The views of a scene show one set of named points, each view turned or mirrored, and shifted as a whole, with a little noise and some points left out.
In the rows, 128 means zero.

Scene 1
View 1
peli: [175 112 145 100 148 117 120 132  71 174 116 111 116 116 163 158 184 130
 156 130 119 112 188 133 164  94 113 101  99 128 213 169 107 136]
mizis: [162 171 114 113 133 152 101 140  78  87 136 111 142 137 108 154 115 146
 119 149 151 176 153  92 105 148 135 189 100 156 119 209 162 123]
Zerof: [154 140 130  98 150 131 116 140  63 134 132 111 141 128 164 124 160  92
 145 143 114 148 203 148 168 118 127 102 100 147 175 191 119 124]
gar: [198 142 155  70 152 168 108 149  97 158 109 105 151 115 106 167 130 118
  92 149 112 156 185  70 151 110 122 159 111 147 167 172 174 120]
gud: [173 134 154  87 145 136 117 122  73 172  99 117 116 115 146 170 171 141
 150 126 135 113 180 123 150 112 126 110 103 129 190 159 122 136]
luk: [140 147 168  91  91  88 127 101  86  95  98  91 176 163 140 132 123  76
 148 153 116 136 179 126  89 127 147 196 136 147 160 219 143 127]
Sifo: [173 123 164  90 111 105 143 125 134 180 115 131 112 110 171 131 148 109
 171  77  95 112 169 152 166 131 121  57 114 106 205 113 132 119]
fuvo: [165 148 159  85 126 163 113 122 110 153 114 112 119 129 128 163 116 125
 136 108 122 140 142 127 136 143 123 116 107 130 164 148 151 108]
lofet: [135 148 165 106  87  88 144  94 107 129 101 138 122 135 181 113 146 120
 211  84 137 102 162 169 113 155 154  97 116 122 157 143 140 127]
febas: [206 162 144  74 136 130 131 148 120 145 120 120 136  99 108 166 130 123
  97 122 120 155 182  89 151 144 136 136 125 116 167 146 146 143]
rele: [197 125 124 124 115  91 131 170 141 111 148 115 155 115 125 128 114 120
 115 128  87 174 168  73 130 115 111 175 112 126 179 180 175 118]
logu: [144 133 145  83 173 193  98 131  47 170 118 113 125 133 173 128 163  95
 154 137 116 136 190 161 190 110 115  65  82 167 172 176 139  94]
kot: [150 152 143 102 112 109 130 123  97 113 126 117 139 137 155 123 132 103
 156 122 121 145 172 140 126 143 139 128 113 136 157 179 139 124]
mezi: [174 157 160  91 104 151 127 129 151 137 118 131 128 123 125 138  91 126
 137  84 114 151 133 111 123 161 132 123 115 123 143 128 193 101]
Gode: [152 115 122 147 123 101 113 126  75 131 132 114 104 135 157 162 165 174
 182 121 143 120 139 129 107 112 108 146  88 129 189 194 117 128]
Perom: [187  62 118 154 146  71 122 156  83 170 134 126 123 104 192 125 203 156
 189 131  94 109 191 101 164  47  86 120  79 136 240 181 141 122]
dul: [185 107 139 113 152 119 118 133  70 183 106 127 106 104 160 165 194 171
 166 126 135 101 184 103 154  84 113 113  88 133 206 158 134 135]
Zup: [185 104 165 113 116 120 124 123 127 178 101 128 115 115 143 160 142 166
 167  96 116 109 139  91 125 101 106 139 101 124 195 139 177 111]
gagad: [175 121 156 105 122 128 110 131  99 135 109 103 155 138 122 155 126 126
 130 146 109 143 161  77 112  97 113 195 110 150 173 195 179 110]
Dov: [170 123 135 121 132 118 112 134  83 132 120 113 135 128 139 154 151 147
 149 138 124 134 166  97 123 102 118 166 100 141 178 194 153 124]
limol: [177 132 142 113 111 112 131 140 135 139 132 126 124 117 142 139 125 131
 148  97 106 142 150 116 134 135 118 120 109 116 175 147 157 118]
feno: [206 144 153  77 130 125 126 152 121 143 117 105 155 111 103 162 122 106
  91 138 100 159 184  72 141 124 128 165 127 126 176 163 159 134]
gili: [192 136 131  85 184 175 111 146  67 204 116 140  86  83 152 170 186 173
 146 109 144 117 184 125 197 118 121  46  79 129 185 122 125 131]
Sezup: [180 155 139 109 107 106 133 133 129 129 130 123 109 114 123 170 125 155
 139  96 133 140 137 119 115 158 130 128 117  99 170 144 121 142]
vuk: [155 117 131 119 158 139 102 124  42 170 118 111  93 124 167 176 195 165
 173 130 148 106 167 149 150 101 108  98  81 136 202 182  93 132]
radiv: [168 136 150  98 119 109 113 133  85 109 119  84 167 144 118 155 130  96
 117 166 109 154 181  95 112 111 123 203 124 143 176 223 138 131]
keka: [164 127 141 126 113 107 112 119  87 128 115 105 119 136 128 180 146 167
 156 127 142 122 135 106  95 115 115 180 105 125 182 195 128 132]
View 2
Zup: [134 138 140 111 155 128 160 126 109 144 120 122 164 101 108 112 170  90
 124  66 156  53  90 193 154 117 134 135 100  71 157 135 165 115]
peli: [111 133 105 108 181 143 136  89  80 115 105  94 170  76 132 131 169 147
 102 129 151  48  70 142 134 135 176 128 136  63 150 136 166 141]
febas: [ 93 125 114  80 185 168 166  97 107 137 144  73 164 122 141  98 102  70
 117 114 167  85 113 176 113 164 146 125 118 110 155  89 151 142]
gili: [ 59 146 143 105 140 125 152  55  74 126 105  77 119  93 111 119 124 154
  82 120 168  25  42 181 146 133 182 114 157  83 190 108 201 168]
Sezup: [111 100 117 126 139 179 124  96 128 124 124  90 154 117 121 103 132  59
 125  98 154  81 111 185 120 148 161 119  85  99 130 105 173 108]
Dov: [127 123 123 127 190 138 153 128 127 117 116 108 161  94 128 121 181 112
 122 114 161  63 113 160 133 158 144 140 103  96 131 127 113 151]
Perom: [126 127 150 131 193 105 155  89  52 143 107 122 215  42  80 151 220 170
 110 113 162  41 102 145 132 105 160 128 137  50 124 160 133 138]
lofet: [133 109 124 136 108 134  99  99 121 104  71 120 143 152 129 126 144 101
 143 107  86 106 111 146 147 156 161 152 114  48 152 159 174  82]
vuk: [108 125 111 141 161 141 120  93 108  94  89  96 133  71 122 136 188 165
  92 129 160  20  50 156 145 141 192 127 121  71 145 136 170 158]
gagad: [139 137 113 104 209 137 176 159 139 124 134 115 163 107 148 115 176  87
 126  93 163  79 119 162 137 161 118 143  96 102 136 123  99 151]
dul: [115 134 128 114 173 126 144  94  89 131 104  97 166  73  96 122 173 143
 112 122 161  16  70 177 148 129 172 138 127  65 162 135 161 151]
Sifo: [104 134 128  97 124 140 131  73  64 133 104 108 174 119 136 127 131 107
 108  83 123 102  83 147 138 111 158 115 142  45 160 143 211  81]
fuvo: [105 138 118 108 148 149 150 117 132 113 119 105 125 130 165 113 136  87
 105  81 153  88  85 168 142 151 139 120 109  99 155 111 168 130]
logu: [ 74 158 123 115 161 108 155  94  95  87  93 107 108 114 185 147 157 181
  72 114 143  87  60 114 148 157 155 116 168  83 166 130 156 168]
Zerof: [ 93 127 112 116 179 138 141  91  97  95 101  94 152 108 164 141 153 153
  99 139 142  99 103 110 119 171 163 126 149  88 137 127 132 153]
limol: [110 118 138 118 145 145 149 102 109 133 125 110 164 121 129 116 144  81
 117  81 149 104 120 165 126 138 137 116 108  94 132 120 159 108]
keka: [147 106 105 140 176 163 132 138 150 110 113 108 154  91 120 114 187  90
 128 106 161  49 100 180 134 155 154 140  71  95 121 127 132 135]
gud: [109 135 108 101 170 146 139 101 105 116 106  93 147 101 136 118 148 126
 111 120 151  43  69 163 144 151 170 138 125  72 169 124 165 146]
luk: [160 113  77 108 204 157 133 160 153  94 108 116 170 137 183 123 166  86
 147 128 115 119 142 120 125 196 134 166  92  81 121 143  93 124]
mezi: [103 131 143 109 129 137 161 120 132 133 130 114 129 158 149 102 117  53
 119  57 143 123 121 180 139 149 115 119 104 108 154 109 165 107]
kot: [114 113 116 127 158 146 132 110 125  99 102 106 150 133 155 128 148 104
 125 117 125 116 126 133 125 173 147 135 116  87 129 132 134 122]
Gode: [134 100 123 164 157 147 119 114 136  99  95 114 149  80 107 130 204 124
 119 112 155  47  97 169 137 148 170 131  86  85 114 139 140 133]
feno: [110 134 107  71 211 164 181 122 113 141 154  86 183 117 155 101 121  64
 121 104 170  92 126 163 112 160 127 130 112 110 146  95 124 144]
gar: [ 99 152 115  71 212 142 195 130 118 134 149  87 151 117 163 105 129  93
 107 103 181  75 103 165 128 163 123 133 125 118 163  92 119 175]
View 3
fuvo: [121 152 107 119 115 120 114 150 106  86 143 116 136 118 138 183 126 111
 163  90 122 144 124 175 107 149  93  69 146 132 125  91 148 151]
Perom: [175 140  80 114  82 138 171 162 114 128 128  55 177 170  87 103  96 137
 139 139  28  50 128 192 171  77 144  91 181 165  96  94  86 148]
logu: [147 150 108  97 117 150 103 180  94  87 116 119 191 181 115 134  81 127
 159 105  71 126 118 157  68 177  99  30 123 177 139  75  89 138]
gar: [140 186 144 120 112 121 100 130  78 104 143 105 126 122 143 184  75 163
 142  76 126 107  87 205  97  97  82  74 122 161 118  98 142 143]
Sifo: [118 140  63 138 107 144 162 158 123  97 140 112 143 200 130 177 166  96
 174 105  76 134 107 188 141 172 130  63 194 145 113 113 116 133]
radiv: [137 151 143 100 120  90  94 145  86 128 102  97 127 110 129 126  96 147
 112  72 129 127 142 191 113  63  78  91 119 154  69 145 153 135]
rele: [136 138 135 139  80 127 124  83  90 106 165  92 131 131 121 144 114 157
 122  80 125 115 145 212 158  75 112 104 136 144  89 134 162 128]
limol: [124 139 103 136  98 130 134 118 112  91 154 103 138 141 125 166 138 115
 150  96 112 135 136 189 152 129 116  91 161 130 109 108 145 138]
Sezup: [116 157  84 128 103 105 124 126 130  90 132 107 119 123 132 167 135 106
 158  89 149 161 137 181 167 122 105 101 172 100 117 108 140 161]
Gode: [147 139  84  94 107 102 126 164 133 108 108  77 164 103 100 109 111  99
 145 122  97 121 167 155 164  98 112  98 160 117 106  83 116 169]
mezi: [108 142 124 141 116 136 119  99 102  74 172 117 130 115 139 204 156 100
 154  86 130 156 125 182 129 154 103  88 140 131 120  90 175 133]
gili: [153 201  67 118 103 147 135 167 120  75 123 102 159 184 124 175  70 127
 187 117  95 112  68 168 131 165 114  56 175 141 178  39  59 176]
gagad: [139 151 148 108 118 106 111 135  85 118 134  85 135  85 127 156 108 133
 124  95 105 103 128 193 115  74  90  95 123 156  86 105 165 139]
febas: [127 187 114 135 105 119 112 115 100  95 134 113 109 152 147 186  99 148
 148  70 153 143  88 202 136 113  92  87 152 134 122 116 133 144]
Zup: [136 153  98 125 114 119 152 149 114 104 152  78 135 104 126 190 143  97
 160 122  79  92 109 188 151 109 119  96 174 136 108  72 145 157]
dul: [158 179  79 107 113 122 144 172 121 112 109  74 154 148 115 147  91 118
 157 125  72  87  93 175 152 105 115  84 177 145 124  66  82 168]
mizis: [136 160 157 103 117 108  70  96  99  86 123 101 148  76 121 128  76 133
 120  78 162 158 155 161 131  94  72 102  92 125 118  85 151 150]
kot: [125 135 118 114 125 122 110 129 112 100 112 110 153 148 122 128 133 105
 130  86 115 162 148 165 133 134  99  83 133 144  94 120 135 125]
peli: [149 166  75 106 108 121 136 189 115 116  99  94 152 174 117 132  96 129
 153 109  78 107 112 179 129 118 112  66 174 152 113 103  86 156]
vuk: [157 163  63  87 108 113 125 204 129 104  88  87 172 143 102 115  79 114
 166 124  81 112 133 153 129 128 110  65 170 133 134  67  73 181]
luk: [121 131 147  98 153  91  98 142  98 134  81 102 134 116 132 118 142 102
  99  74 115 159 153 170 115  87  79  96 114 158  44 153 164 115]
Dov: [149 154 123 106 112 107 112 137 105 115 114  84 148 111 114 125  97 131
 126  98 105 115 137 178 141  81  99 100 132 144  94 102 132 148]
View 4
Perom: [125 177 174  82 228 159 125 138 194 146 148  89 147 139 128 164 130  91
 119  88 183  66  66 151 115  96  68 173  66 185 173  90 160 127]
rele: [125 126  68 118 182 150 124 151 149 122 134  81  75 170 159 142 163 114
 104 161 140 110 105 146 134  82 107 131 123 148 177 158 135 120]
feno: [143 149  82 139 158 139 138 147 123 104 135  72  73 145 164 110 189 105
 121 157 143 156 113 117  92  85 123 131 125 152 179 139 156 102]
gar: [150 144 120 139 155 145 143 137 104  95 124  67  84 132 167  92 188 117
 136 168 170 145 109 133  67  72 133 131 116 148 179 133 178 101]
Dov: [130 123 136 138 182 156 111 141 139 141 118  80 106 125 139 121 142 135
 121 129 158 114 106 137  90  95 117 165 103 156 163 129 150 134]
vuk: [173 167 212 130 190 177 116 137 151 158 127  76 159  92 111 134 163 154
 122  81 179 112  84 125  65 127 137 173  92 185 146  99 162 156]
Sifo: [173 211 146  90 123 123 129 166 157 162 158  99 131 150 129 139 165  78
 116  63 142 145  79 117 136 130 144  91 113 160 139  96 143 120]
febas: [167 158  89 144 156 140 149 167 132 120 127  78  95 140 147 116 205 114
 114 144 153 165  99 107  79 102 142 118 139 160 166 137 151 102]
keka: [119 108 130 161 191 158 106 141 141 166 124  94 104 126 136 132 135 148
 124 105 136 125 128 128  77 110 147 182 114 170 153 137 144 149]
lofet: [156 146 146 125 102 122  86 180 153 204 108 108 131 111 102 124 106 121
  91  68 136 140  92 107 128 150 145 116 119 130 119 102 111 138]
Sezup: [156 140  98 152 164 143 129 174 149 168 130  97 105 145 126 143 178 138
 107 101 130 151 109 112  92 131 171 126 146 170 140 143 129 135]
radiv: [124 120 101 153 159 162  91 123 118 115 124  62  64 110 156 102 151 141
 110 163 128 142 133 117 106  89  94 181  99 147 182 137 142 139]
mizis: [147  73 106 167 163 166 108 150 111 131  81  69  79 120 138 102 159 185
 104 188 161 121 118 144  74  91 146 147 138 129 157 169 135 141]
luk: [119 113 105 154 115 142  62 132 116 145 111  73  61  96 144  94 112 137
  96 145 109 151 136 102 130 106  92 173  95 124 165 124 122 147]
gili: [208 199 201 115 174 151 172 168 151 139 121  80 174 116 113 125 207 122
 130  94 215 127  51 127  38 120 159 109 118 179 141  98 179 108]
Zup: [120 144 143 123 172 125 137 154 142 166 146 114 120 161 146 135 133  92
 150  77 156 118 107 148  85 101 159 131 112 162 148 115 164 114]
gud: [165 172 170 136 160 148 130 151 138 144 125  80 133 105 124 114 167 119
 125  96 168 142  89 111  66 118 137 147 105 171 153 100 162 123]
limol: [149 147 111 116 152 137 123 162 149 154 136  99 108 160 136 138 160 117
 112 111 144 125  97 137 122 111 150 108 127 149 145 139 137 127]
Gode: [135 119 159 140 198 167 102 146 159 177 122  93 131 119 115 146 130 158
 113  93 154 101 105 138  91 121 138 178 104 173 144 128 138 162]
mezi: [155 129 105 126 114 120 130 169 117 155 124 105  95 169 146 115 159 120
 125 122 141 142 108 147 112 104 192  72 150 125 133 147 140 118]
gagad: [111 112 119 141 164 147 110 126 114 127 128  80  77 137 164 107 135 121
 135 148 146 124 127 146  94  75 120 158 103 142 172 134 161 125]
Zerof: [185 171 164 111 141 165 100 141 142 123 113  56 121  96 119 112 170 145
  91 141 168 122  75 118 118 112  96 136  95 145 159 111 141 143]
kot: [160 138 128 126 126 148  93 155 139 153 110  78 104 114 122 116 145 142
  90 130 141 133  98 118 126 118 122 128 116 133 146 126 122 142]
peli: [166 188 176 117 175 161 120 144 156 140 139  75 140 108 123 130 166 115
 117  91 169 127  82 113  88 117 109 159  87 179 161  94 160 133]

Which points are out of place in each view (at most two, in the order of its rows)? Write - if all are in place.
view 1 | -
view 2 | -
view 3 | Dov
view 4 | Sifo

Scene 2
View 1
Fida: [116 116 104 105 105  86 131 136 144  98 107 107 125 123 146 138 157 110
 108 104 138 111 147  75  92 165 151  87 118 138 124  92 117 153]
Pezat: [110  98 119 137  97  98 150 123 146 118  83 143  89 159 138 156 133 115
  90  96 117 125 110  94 115 170 105 107 113 151 128 112 131 160]
Risor: [124  89 116 134 102 109 148 132 135 101  96 124  99 143 138 141 142 130
  76  86 124 133 141  98 114 150 120 115 124 128 134 117 134 163]
Fer: [ 81 114  89 143 126 135 126 179 182 117 136 124 128 153 165 184 127  99
  68  70 119 136 161 100 101 192 136  99 103 132 139 117 128 118]
nit: [128 156 156 129 109 106 153  92 171 106 101 120 113 126 142 180 117 138
 107 117 135 115 173  80  96 156 115  62 140 149 135 109  90 149]
volit: [101  84 110 114  96  78 158 141 154  98  99 140 148 138 127 150 138 112
  83  95 130 127 152  62 110 141 129  83 144 131 105 110 121 132]
gat: [ 92 126  96 128 114 116 136 170 148 110 127 117 114 162 153 171 162 102
  75  81 121 141 126  85 109 178 126 121  97 142 139 115 140 138]
tozuz: [114  99 104 135 115 109 144 140 143  89 117 133 122 108 150 158 149 108
 101  92 143 100 190  69  89 167 136  52 126 132 100 109 124 139]
zozu: [ 90  50  75 139  95  98 148 173 122 112  93 152  96 174 138 139 162  91
  66  70 110 137  88  93 125 174 111 137  97 139 117 119 168 151]
duse: [116 135 141 111 103  81 146 105 186 109  96 116 144 118 138 164 111 125
 106 115 138 115 175  73  90 156 136  55 150 142 129  96  81 133]
ler: [122 143 128 135 113 120 148 137 147  98 124  99 118 125 149 165 154 130
  74  88 137 138 177  86  98 154 120  92 128 132 145 119 116 138]
riso: [120  98  91 134 116 121 129 157 125  91 121 108 102 120 157 137 168 113
  85  77 137 118 165  94  94 171 141 100 107 123 130 109 140 155]
divo: [103 137 112 140 130 144 136 157 164 100 143 125 116 151 160 194 136 122
  80  83 126 131 176  88 109 169 131  97 111 130 131 123 128 142]
bos: [119  94 110 122 106 110 140 141 143  98 106 123 109 152 140 144 142 131
  77  85 122 137 139  96 119 148 133 127 122 123 136 116 134 165]
pak: [130 152 156 114 104  97 158 101 165  97 107 113 132 137 131 172 127 149
  94 113 135 134 169  70 110 131 124  87 150 136 135 115  95 153]
fubub: [ 94 114 111 126 114 108 145 151 177 106 120 137 142 147 145 182 125 112
  82  91 126 128 167  73 107 162 132  81 131 134 116 116 117 126]
zovuv: [ 86 125 114 135 115 113 135 148 212 125 117 122 153 129 159 187  97 107
  77  87 129 127 190  91  87 184 135  58 137 135 137 106  89  98]
pif: [121 110 117 129 112 111 156 140 129  80 125 131 123 129 138 162 163 124
  89  93 139 121 178  61 107 140 125  81 129 127 104 121 133 151]
Ruz: [112 103 121 151 100 103 154 123 141 114  87 141  92 131 145 161 141 107
  94  95 130 111 140  86  98 180  99  72 116 154 118 112 125 142]
kepin: [140 138 139  95 111  93 151 112 141  72 122 105 140 120 130 148 154 151
 104 114 144 123 185  58 107 115 151  89 150 119 120 107 107 168]
Sel: [128 123 140 122 106 104 151 110 163  98 103 121 124 129 137 162 123 140
  92 104 134 125 175  82 104 142 127  80 145 130 130 112 103 152]
View 2
pak: [ 66 179 111 134  85 117 142 128 171  80 124 144 120 128 184 145 131 132
 134  95  88 155 106 149 126 155 162  64 147 145 142  77 151 126]
bos: [103 158 117 141 135 124 155 126 157  87  91 143 133 132 142 145 158 111
 106 107 110 130 100 138 119 131 161 126 111 119 137  80 125 143]
nit: [ 59 166 128 152  74 111 145 114 160  89 114 162 129 140 188 135 122 134
 135 110  91 141 126 147 124 172 159  50 155 146 158  85 152 120]
duse: [ 65 160 130 160  79 139 152 116 178 103 124 159 119 141 180 127 120 128
 160 123  82 156  95 148 111 164 184  47 152 135 152  82 145 110]
Pezat: [115 156 146 137 140 107 154 107 158  86  79 153 132 157 149 128 126 126
 104 127 113 113 126 131 132 132 160 100 118 121 154  67 124 122]
tozuz: [ 73 154 131 173 101 138 150 126 144 118 125 186 146 115 184 123 134  94
 147 122 119 126 102 121 103 152 178 108 126 122 162 112 116 102]
gat: [107 129 107 115 121 140 156 115 120  86  93 143 132 137 123 151 145 100
 115 124 101 116 126 128 135 115 183 133 131 115 167  95 111 119]
kepin: [ 66 186 105 136  98 124 127 149 182  79 141 147 135 109 203 145 162 114
 133  98  92 169  79 145  98 159 164  94 140 152 139  97 130 125]
fubub: [ 82 141 114 146 104 155 164 120 145 113 111 162 120 124 150 146 114  99
 150 103 104 128 105 141 131 132 177  95 134 114 159  83 128 107]
Ruz: [ 97 160 150 155 114 109 153 105 141  98  97 172 138 145 166 115 120 122
 122 133 123 108 130 116 127 142 170  95 123 120 163  87 125 109]
volit: [100 172 129 145 127 145 156 129 172 107 124 154 120 124 168 128 117 109
 149 112 114 139  77 128 119 122 185 102 116 113 139  73 120 102]
pif: [ 82 172 115 142 110 126 142 139 144  97 129 166 140 104 187 138 139  99
 132 100 121 131 101 124 117 139 166 121 121 129 153 101 118 111]
Sel: [ 70 169 123 154  95 121 147 126 164  94 114 158 130 126 179 137 135 121
 132 101 101 143 105 143 118 158 161  78 135 137 145  84 144 126]
divo: [ 71 125  94 139  91 147 160 122 115 102  99 163 136 116 141 165 138  90
 127  92 101 116 134 144 138 141 160 116 141 122 172 103 129 125]
zozu: [149 147 141 127 180 125 164 115 141  94  74 148 134 145 118 130 136 100
  96 131 135  97 109 111 133  92 175 160  89  94 149  69  95 116]
View 3
Ruz: [109 111 127 113 119 117 144 166 137 163 164 143  47 118 143 162 124  95
  89  61 125 122 138 107  99 152 125  91 158 101 141  91 147 110]
nit: [102 130 144 101 110 103 160 177 110 171 166 135  79  97 189 140 138 106
 122 112 142 139 153  85 100 157 131 103 146 118 162 109 119 105]
zovuv: [ 94 113 127 124 111  88 185 182  89 116 133 104  89 102 171 161 137 155
 104  84 136 115 135  78 151 129 136  86 139 113 105 107 131 136]
ler: [133 118 140  95  92  95 155 160 129 157 142 141  68 113 148 136 161 102
 108  93 139 136 128  71 136 128 128 110 170 125 138 100 118 112]
gat: [150  83 103 101 100 119 166 138 136 146 143 161  57 120 108 149 148 109
  91  69 122 131 146  70 152 119 136  89 182  93 129  94 148 136]
Pezat: [132 117 115 104 126 139 141 148 139 168 168 174  43 105 134 158 124  95
  81  75 124 130 145 104 104 137 135  82 153  80 144 105 154 129]
riso: [151 100 134 130  98 108 134 158 157 145 140 132  45 139 106 135 147  95
  84  71 137 143 117  68 136 132 126 129 158 107 137  89 135 123]
Sel: [115 131 147 104 116 111 150 166 113 155 148 143  72 102 166 138 134 100
 110 108 148 144 125  80 108 142 130 106 133 125 149 119 118 125]
Fida: [140  96 123 125 114 106 136 164 141 153 146 132  67 120 123 143 111 103
 103  94 112 134 140  59 127 154 131 122 137 115 163  99 126 141]
Fer: [130  88 109 122  98 110 184 156 114 115 132 130  65 122 123 156 157 139
  86  62 142 127 135  74 165 112 136  86 168  88  99  94 152 137]
tozuz: [108  92 143 131 113 101 149 172 126 134 136 111  62 137 132 150 122  92
 105  65 142 137 113  79 112 160 114 117 142 135 139  92 130 121]
kepin: [137 115 154  96 110 108 140 155 120 159 136 146  83 110 149 120 129  75
 129 126 146 162 117  48 110 155 124 129 130 154 177 124  96 137]
Risor: [146 127 133 105 117 130 131 146 145 161 150 169  43 114 126 142 140  88
  79  84 137 140 116  90 116 122 132 104 147 100 139 110 137 129]
divo: [127  91 127 108  92 114 184 151 110 130 141 138  68 123 138 140 169 112
 104  77 166 152 135  71 140 125 130  95 176 104 123  98 142 121]
duse: [ 99 126 139 113 123  94 155 184 101 152 150 120  91  94 182 149 112 121
 121 114 125 127 144  73 113 157 133 104 120 128 155 117 114 132]
volit: [119 106 129 102 135 117 143 150 118 139 128 150  69 108 126 159 101  91
  97  79 117 122 106  83 118 141 123  91 128 138 137 120 123 156]
zozu: [158  93  96 105 132 153 133 124 160 149 145 189  22 125  73 167 120  84
  54  39 110 121 117 103 127 114 131  75 164  76 120  99 168 153]
View 4
volit: [163 150 115 102 128 146 121 158 166 123 128 126 120 108 113 101 163 179
 139 121 122 107 119 159 115  95 109  89 106 112 141 123 132 155]
pak: [163 148  77 107 142 138 108 185 125 137 138 147 128 138 126 110 135 131
 114 107 125 101 110 173  69  96 121 116  91 148 128 122 119 129]
nit: [165 128  74 125 159 141 108 183 122 150 136 169 136 158 125 116 136 129
 115 123 116 103  92 162  79 100 123 129  95 141 140 100 123 133]
Fida: [170 143  99 129 123 142 116 151 151 129 123 164 128 112 134 100 140 171
 138 124 121 115 107 139 109  99 144  81 147 114 118 110 121 127]
ler: [147 151  77 101 118 132  88 171 133 146 153 141 130 131 135 105 129 150
 102 140  98 120 112 144  92 102 126 104 134 143 117 106 144 138]
duse: [155 138  81 124 149 149 112 185 132 140 133 165 115 148 123 119 144 156
 154 125 134  94  85 164  95  88 137 118  90 131 145 109 108 131]
Ruz: [174 117 114 127 152 140 108 152 158 150 129 156 154 122 117 108 155 157
 107 146 105 120  96 137 113 118 107 109 129 113 145  92 158 151]
Fer: [123 136  88 105  91 137 118 161 129 149 180 143 111 118 139  99 180 164
 105 174 115 148 124 107 155  97 128  89 126 126 133  76 146 154]
kepin: [173 162  71 104 132 138 111 162 137 118 122 146 118 138 133  99 114 147
 132  89 100  95 128 172  64  88 130  93 119 138 106 137 101 129]
fubub: [147 141  92 102 115 144 125 169 135 139 156 141 113 130 124 101 172 162
 120 139 116 123 116 142 128  88 116  95 101 121 140 100 132 159]
Pezat: [176 118 127 131 146 135 120 151 158 143 129 144 159  89 122 103 169 140
  92 140 135 130 120 135 106 129 107 103 123 123 139  98 157 136]
riso: [152 141  93 116 117 131 100 129 158 135 134 145 130 111 139  96 130 171
 119 150  86 132 134 117 118 115 130  84 170 122 106  98 137 144]
tozuz: [163 135  87 115 136 144 113 141 153 137 130 157 120 152 122 102 138 180
 140 136  73 111 109 138 122  92 118  95 135 106 131  99 124 167]
zovuv: [114 136  76 110 118 149 111 189 123 153 172 152  98 151 127 118 172 169
 147 167 126 119  91 133 142  84 134 117  88 129 156  82 125 153]
zozu: [170 132 154 113 112 133 126 124 188 129 133 115 157  48 123  86 188 172
  84 151 129 151 148 114 140 136  97  70 152 105 130 102 178 153]
Risor: [157 137 110 115 137 131 105 142 163 133 129 125 145  92 130 101 143 148
 105 140 116 129 144 136  98 130 110 103 131 135 121 111 145 136]
pif: [172 150  89  97 125 138 111 146 150 131 134 137 130 136 122  93 136 164
 110 116  77 113 127 151  99  94 106  87 132 120 120 116 136 162]
divo: [142 138  73 101 106 132 117 159 117 148 170 147 122 138 139  95 158 142
  87 148  94 139 132 124 122  96 119  96 123 136 122  85 139 155]
bos: [153 142 107 112 125 129 114 142 157 128 136 125 136  87 135  96 150 145
 104 136 124 133 154 135 102 124 115  93 131 137 114 111 138 134]

Which points are out of place in each view (at most two, in the order of its rows)? Write - if all are in place.
view 1 | -
view 2 | Sel, divo
view 3 | nit
view 4 | -
